Each scene shows the same named points in several views. A view is turned or mirrored, shifted and resized as a whole, has a little noise and may leave points out.
In the rows, zero is written as 128.

Scene 1
View 1
K513: [100 106 151 160 104 115 105 109 106 125 138 137 117 148 105 115  81 138
 140 142 194 119  82 158 170  74 224]
K233: [114 108 131 153 113 103 103 105 138 112 103 126 158 172 108 110 122 147
 155 128 172 119  99 155 176  83 195]
K775: [135 102 115 140 157 141  62 119 196 113 108 124 173 170  84 142  94 136
 114 130 160 153  72 168 202 137 140]
K900: [137  85 105 120 161 137  76 137 190 117 100 127 198 170 105 153 133 140
 119 127 152 180  99 164 186 130 109]
K999: [127  90 115 126 127 108 110 131 149 112  89 123 194 178 134 130 173 151
 152 122 162 156 126 150 160  86 146]
K649: [148  76  94 100 173 142  78 153 200 115  90 127 227 173 116 162 163 138
 117 125 136 206 113 160 182 135  76]
K478: [139  98 102 128 135 101 100 120 186 101  62 115 215 198 120 118 177 153
 158 116 146 144 123 151 178 100 132]
K406: [ 96  76 139 123 119 128 127 147  73 145 154 151 141 132 144 145 132 133
 126 147 189 179 120 156 147  67 173]
K670: [ 86  86 150 137  91 108 140 128  61 139 143 147 127 139 150 122 138 142
 148 146 197 146 124 146 141  44 210]
K301: [124 114 126 156 121 107  84  99 169 106  95 121 161 179  93 109 106 147
 151 123 166 115  85 160 192 105 189]
K896: [132  60 105  91 182 171  73 172 160 139 139 147 193 140 122 187 125 126
  81 143 158 240 100 165 175 140  76]
K316: [115  74 122 117 142 145  95 147 129 132 136 140 166 147 127 155 123 132
 112 138 171 188 104 162 169 103 134]
K307: [117  58 116  99 146 139 113 167 113 143 133 145 186 141 153 165 162 134
 113 143 168 218 128 153 150  92 110]
K340: [120 100 124 138 130 114  97 117 154 113  98 127 174 172 110 124 129 144
 144 126 163 144 101 158 181  98 167]
K179: [ 80  97 161 152  84 103 144 120  45 140 157 149 109 134 143 112 116 140
 150 147 204 128 111 150 142  37 238]
K653: [110  80 135 129 141 149  92 140 114 139 158 151 135 133 114 156  89 126
 100 148 184 185  85 164 174 104 155]
K522: [115  88 126 133 143 141  84 133 142 129 135 139 151 147 108 148  97 131
 115 142 174 168  85 162 181 110 157]
K79: [103  84 137 129 106 109 130 134  89 132 131 143 152 148 145 126 149 140
 147 139 182 156 123 149 147  57 181]
K381: [109  82 132 127 139 143  92 141 119 139 149 147 142 137 117 152  92 130
 108 148 179 179  89 163 172 105 153]
K568: [118  74 125 116 159 157  80 150 141 138 151 146 151 138 113 165  96 125
  96 144 173 200  87 165 181 120 131]
View 2
K670: [ 95  65 129 109 116 179 155 125 129 109 218 133 103 133 122 158 123 107
 110 149 108 156 138 138 112 139 121]
K301: [ 97 116 115 157 166 109 155 127 134 182 148 112 138 163 108 143 112  88
 140 147  70 133 149 175 112 132 118]
K649: [112  97  86 166 149 117 102 151 146 161 118  66 207 163 127 104  98 147
 233  97  45 173 140 179  81 114 128]
K653: [ 95  77  76 154 149 125 128 112 143 100 164 128 156 140  96 173 116 109
 178 143 103 141 138 152 117 140 128]
K896: [104  71  52 172 150 118  93 128 153  96 126  90 212 146 107 145 104 146
 252 106  83 160 137 165  99 129 134]
K381: [ 96  80  84 153 148 127 129 114 139 108 163 122 151 144 101 166 115 113
 175 140  99 142 137 157 114 139 126]
K406: [ 98  59 105 122 124 167 134 121 135  92 197 125 132 132 115 161 120 121
 153 138 107 157 136 141 110 139 127]
K775: [ 98 119  88 179 177  86 136 125 140 174 123 102 175 167 101 146 110 100
 183 132  69 133 148 179 109 128 125]
K307: [106  58  89 136 123 160 105 140 141  96 170  95 173 139 129 131 110 149
 207 109  82 173 133 152  90 128 126]
K233: [100 111 133 138 152 132 160 132 128 179 169 113 123 158 120 140 116  89
 118 145  72 143 147 167 105 129 118]
K340: [101 108 119 145 152 125 146 134 132 171 153 104 144 158 118 133 113 105
 148 134  68 151 145 168 102 128 120]
K478: [108 114 136 138 147 136 136 159 128 203 142  71 160 173 140  96 103 125
 162 111  39 170 144 181  80 114 118]
K568: [100  82  65 166 154 115 120 116 147 107 147 115 173 148  98 164 115 119
 204 129  93 147 139 160 110 135 130]
K179: [ 93  69 133 103 120 176 167 115 125 108 227 145  84 131 116 172 129  90
  86 161 117 145 139 134 122 144 122]
K513: [ 92  97 121 140 150 129 167 108 131 142 186 142 104 147 101 175 124  78
 106 165 101 127 147 155 125 143 120]
K522: [ 97  85  80 160 155 119 133 113 143 111 157 122 155 145  95 167 115 109
 175 141  98 141 139 158 116 137 127]
K900: [106 105  89 167 161 110 115 141 143 162 126  84 184 165 118 126 104 125
 205 114  55 154 143 177  93 123 126]
K316: [ 99  78  89 150 142 136 123 126 141 119 157 107 164 145 112 148 113 124
 187 126  85 154 138 160 102 133 125]
K79: [ 99  66 129 108 115 179 146 131 126 113 210 124 115 134 127 148 118 116
 124 139  97 162 138 146 107 135 123]
K999: [107  95 128 129 135 150 133 152 129 171 164  85 149 156 138 113 109 124
 155 117  56 171 140 168  87 121 118]
View 3
K513: [160 101  97 107  98 127 193 136 148 123 142 138 146 154 111 121 136  98
 128  95 116 183 156 101 129 131 149]
K900: [137 125 120 166 122  96 101 121 157 137 142 130 155 116 194  77 115 106
  62 114 131 122 120  89 130 135 149]
K340: [145 109 106 144 123 128 149 121 157 128 136 145 145 140 161  97 124 105
  89 111 109 138 138  95 133 132 149]
K670: [116 144 105 125  94 154 216 112 127 126 151 141 157 143 108 145 111 107
 134 100 119 174 139 145 113 129 149]
K896: [123 162 138 163  93  61  83 117 137 148 161 105 185  85 197  75 100 111
  67 115 174 142  99 110 114 135 147]
K653: [142 137 119 125  83  85 142 129 138 134 156 115 171 117 144 106 116 105
 106  99 155 180 128 109 115 131 147]
K999: [117 128 111 167 132 148 154 104 148 130 134 150 144 135 172 100 110 110
  79 118 103 113 127 119 127 132 154]
K79: [113 142 113 139 104 147 192 108 133 130 145 143 156 134 130 126 110 108
 117 104 119 156 132 141 117 128 150]
K307: [ 98 173 132 165  98 112 133 102 129 142 157 125 178 101 173 106  91 118
  87 113 145 139 104 143 110 133 148]
K406: [113 154 120 133  86 126 181 111 126 135 156 130 170 122 131 127 105 109
 121 105 142 173 124 142 109 129 150]
K301: [164  93  99 133 123 119 150 132 163 123 133 141 138 151 154  94 136  99
  94 106 111 145 148  80 138 132 147]
K316: [131 138 120 138  97 104 146 122 139 137 151 123 166 120 152 106 114 107
 101 106 144 160 124 117 117 131 147]
K568: [141 140 126 138  89  74 118 128 142 138 155 112 171 107 163  92 114 103
  94 103 160 166 119 102 115 132 148]
K775: [165  97 108 139 120  93 119 137 165 129 137 130 148 137 171  83 136  99
  81 108 127 145 139  72 135 134 148]
K179: [128 134 101 107  89 160 233 118 127 123 149 146 152 153  91 150 123 105
 148  96 117 188 151 142 115 130 151]
K522: [148 123 115 133  98  93 134 128 147 134 151 124 162 123 154  96 122 100
  98 103 145 163 131  97 122 130 148]
K233: [147 100  98 133 123 142 173 124 155 122 131 151 137 155 142 108 131 100
 102 109  97 143 149  97 135 129 151]
K381: [141 133 119 129  90  93 143 126 141 133 155 118 168 119 144 105 117 103
 107 102 151 172 129 108 117 133 148]
View 4
K649: [ 99 128 132 129 180 138  72  90 161 168 151  42 157 164  95 155 108 154
 152  98 122 163  86 102 132  63 156]
K900: [ 98 128 128 137 154 151  79  98 140 175 115  58 141 135 114 159 131 122
 162 105 122 150  78 105 110 116 184]
K233: [118 125 105 140  90 159 102 116  98 162  83 108 106 105 136 150 148 136
 147 107 123 144 111 101 105 155 178]
K179: [142 112  68 168  72 187 142 178  69 155  71 176  83  42 152 128 118 140
 118 119 123 135 187  97  88 193 194]
K381: [111 115 104 157 160 171 106 146 135 178 110 100 129  84 126 148 101 109
 144 121 127 146 128 105  90 152 213]
K79: [133 118  81 155 100 166 123 151  98 151 104 141 103  81 129 132 111 156
 127 112 124 150 165  94 107 141 172]
K340: [113 125 113 138 105 160  94 108 107 163  94  91 118 117 125 150 146 140
 151 107 124 147 100 101 111 140 173]
K316: [114 117 105 155 160 163  98 134 136 170 123  92 135 106 118 144  96 128
 139 110 127 153 128 101 102 123 194]
K670: [144 114  72 162  83 175 134 168  82 152  89 164  93  60 141 129 110 154
 119 117 124 145 187  94 100 163 180]
K406: [135 110  83 165 135 169 123 169 115 164 115 139 114  73 127 132  87 143
 121 116 125 150 180  97  97 144 192]
K999: [119 127 104 134 100 144  95 106 104 156 113  98 119 129 117 144 132 170
 140  97 120 154 122  96 128 102 140]
K653: [113 110 104 163 168 178 110 152 138 178 110 100 133  81 124 147  95 105
 142 119 128 147 131 105  83 157 224]
K307: [126 115  99 154 172 154 106 148 143 163 152 100 139 114 105 136  69 159
 126 107 123 165 160 101 117  87 169]
K522: [106 115 110 151 153 167  98 129 133 177 102  88 130  99 126 153 118 110
 148 114 125 145 109 105  92 150 214]
K896: [102 113 122 152 229 156  85 132 183 178 162  52 166 130  93 148  65 121
 148 113 128 168 115 109 108  84 203]
K478: [113 135 119 121  90 138  82  79 107 151 110  76 123 154 115 154 155 174
 153  92 119 151  89  97 138  94 130]
View 5
K179: [137  95 143  95  66 115  98 113  85 112  84 132 149 156 158 133 116 188
 156 100 132 123 180 142 122 159 141]
K896: [107  85 158 163 138 184 148  80 142 161 164 103  75  76 101 112 132  87
 185  83 115 117 139 116 153 146 106]
K301: [133  89 131 135 109 122 142 117  93 171 123 148 102 104 118 120  96 152
 104  76 124 121 159 162 130 134  96]
K307: [116  99 162 149 100 175 152 101 132 143 154 102 108 109 133 130 152 120
 179  87 114 118 149 113 150 151 133]
K653: [121  82 145 129 117 146 110  83 113 140 117 122 102 106 118 110 110 129
 174  90 126 119 163 134 135 152 109]
K775: [126  82 135 153 133 142 148  99 106 184 141 139  82  82 100 109  93 122
 118  72 120 121 149 155 135 132  85]
K670: [132  98 149 108  69 129 116 116  95 119  99 125 142 149 158 136 128 177
 159  96 124 121 172 134 128 158 142]
K649: [116  95 153 180 124 178 189 113 133 189 185 114  82  73 110 127 137 103
 135  69 107 118 135 128 156 131 105]
K568: [117  81 149 141 126 156 125  81 120 150 133 117  90  92 110 110 113 114
 172  87 124 120 155 130 141 146 105]
K340: [132  96 141 145  97 142 162 125 104 167 140 133 112 107 132 135 122 152
 113  78 116 122 154 145 137 134 112]
K513: [136  85 133 108  93 111 106 106  84 139  90 145 122 129 133 117  91 173
 129  87 132 122 173 159 120 146 110]
K381: [121  84 147 131 115 147 116  89 111 143 118 125 100 106 119 112 112 131
 165  85 125 122 159 136 134 150 111]
K233: [139  93 133 131  90 121 146 126  89 162 119 144 119 119 132 129 104 169
 104  80 121 124 164 157 130 135 109]
K478: [133 104 143 164  93 147 197 144 108 189 163 133 110  99 133 142 128 150
  91  69 107 120 144 148 145 125 112]
K406: [124  95 155 121  87 146 117 101 110 122 115 114 123 131 144 128 133 149
 174  94 125 121 164 123 137 158 135]
K900: [121  92 142 163 125 161 168 108 121 181 162 124  85  80 108 121 119 115
 128  74 112 119 144 141 146 132  97]
K999: [130 102 148 150  86 150 176 133 109 167 149 126 118 111 140 141 135 151
 117  77 111 120 151 137 143 135 123]
K79: [130  99 149 123  78 137 135 119 103 134 121 122 132 132 152 136 131 165
 149  91 121 121 166 133 134 152 136]
K316: [120  89 152 142 112 157 138  98 118 151 139 118 102 103 121 118 126 128
 160  85 119 119 151 129 140 145 115]
K522: [125  84 141 139 117 142 125  94 110 155 127 130  96 102 115 113 105 132
 149  83 124 119 156 141 133 144 104]

In a view up to two points have been moved. Name them for each view, in the order of its rows, or write none.
view 1 -> K301
view 2 -> K522, K79
view 3 -> K316, K775
view 4 -> K900, K233
view 5 -> K340
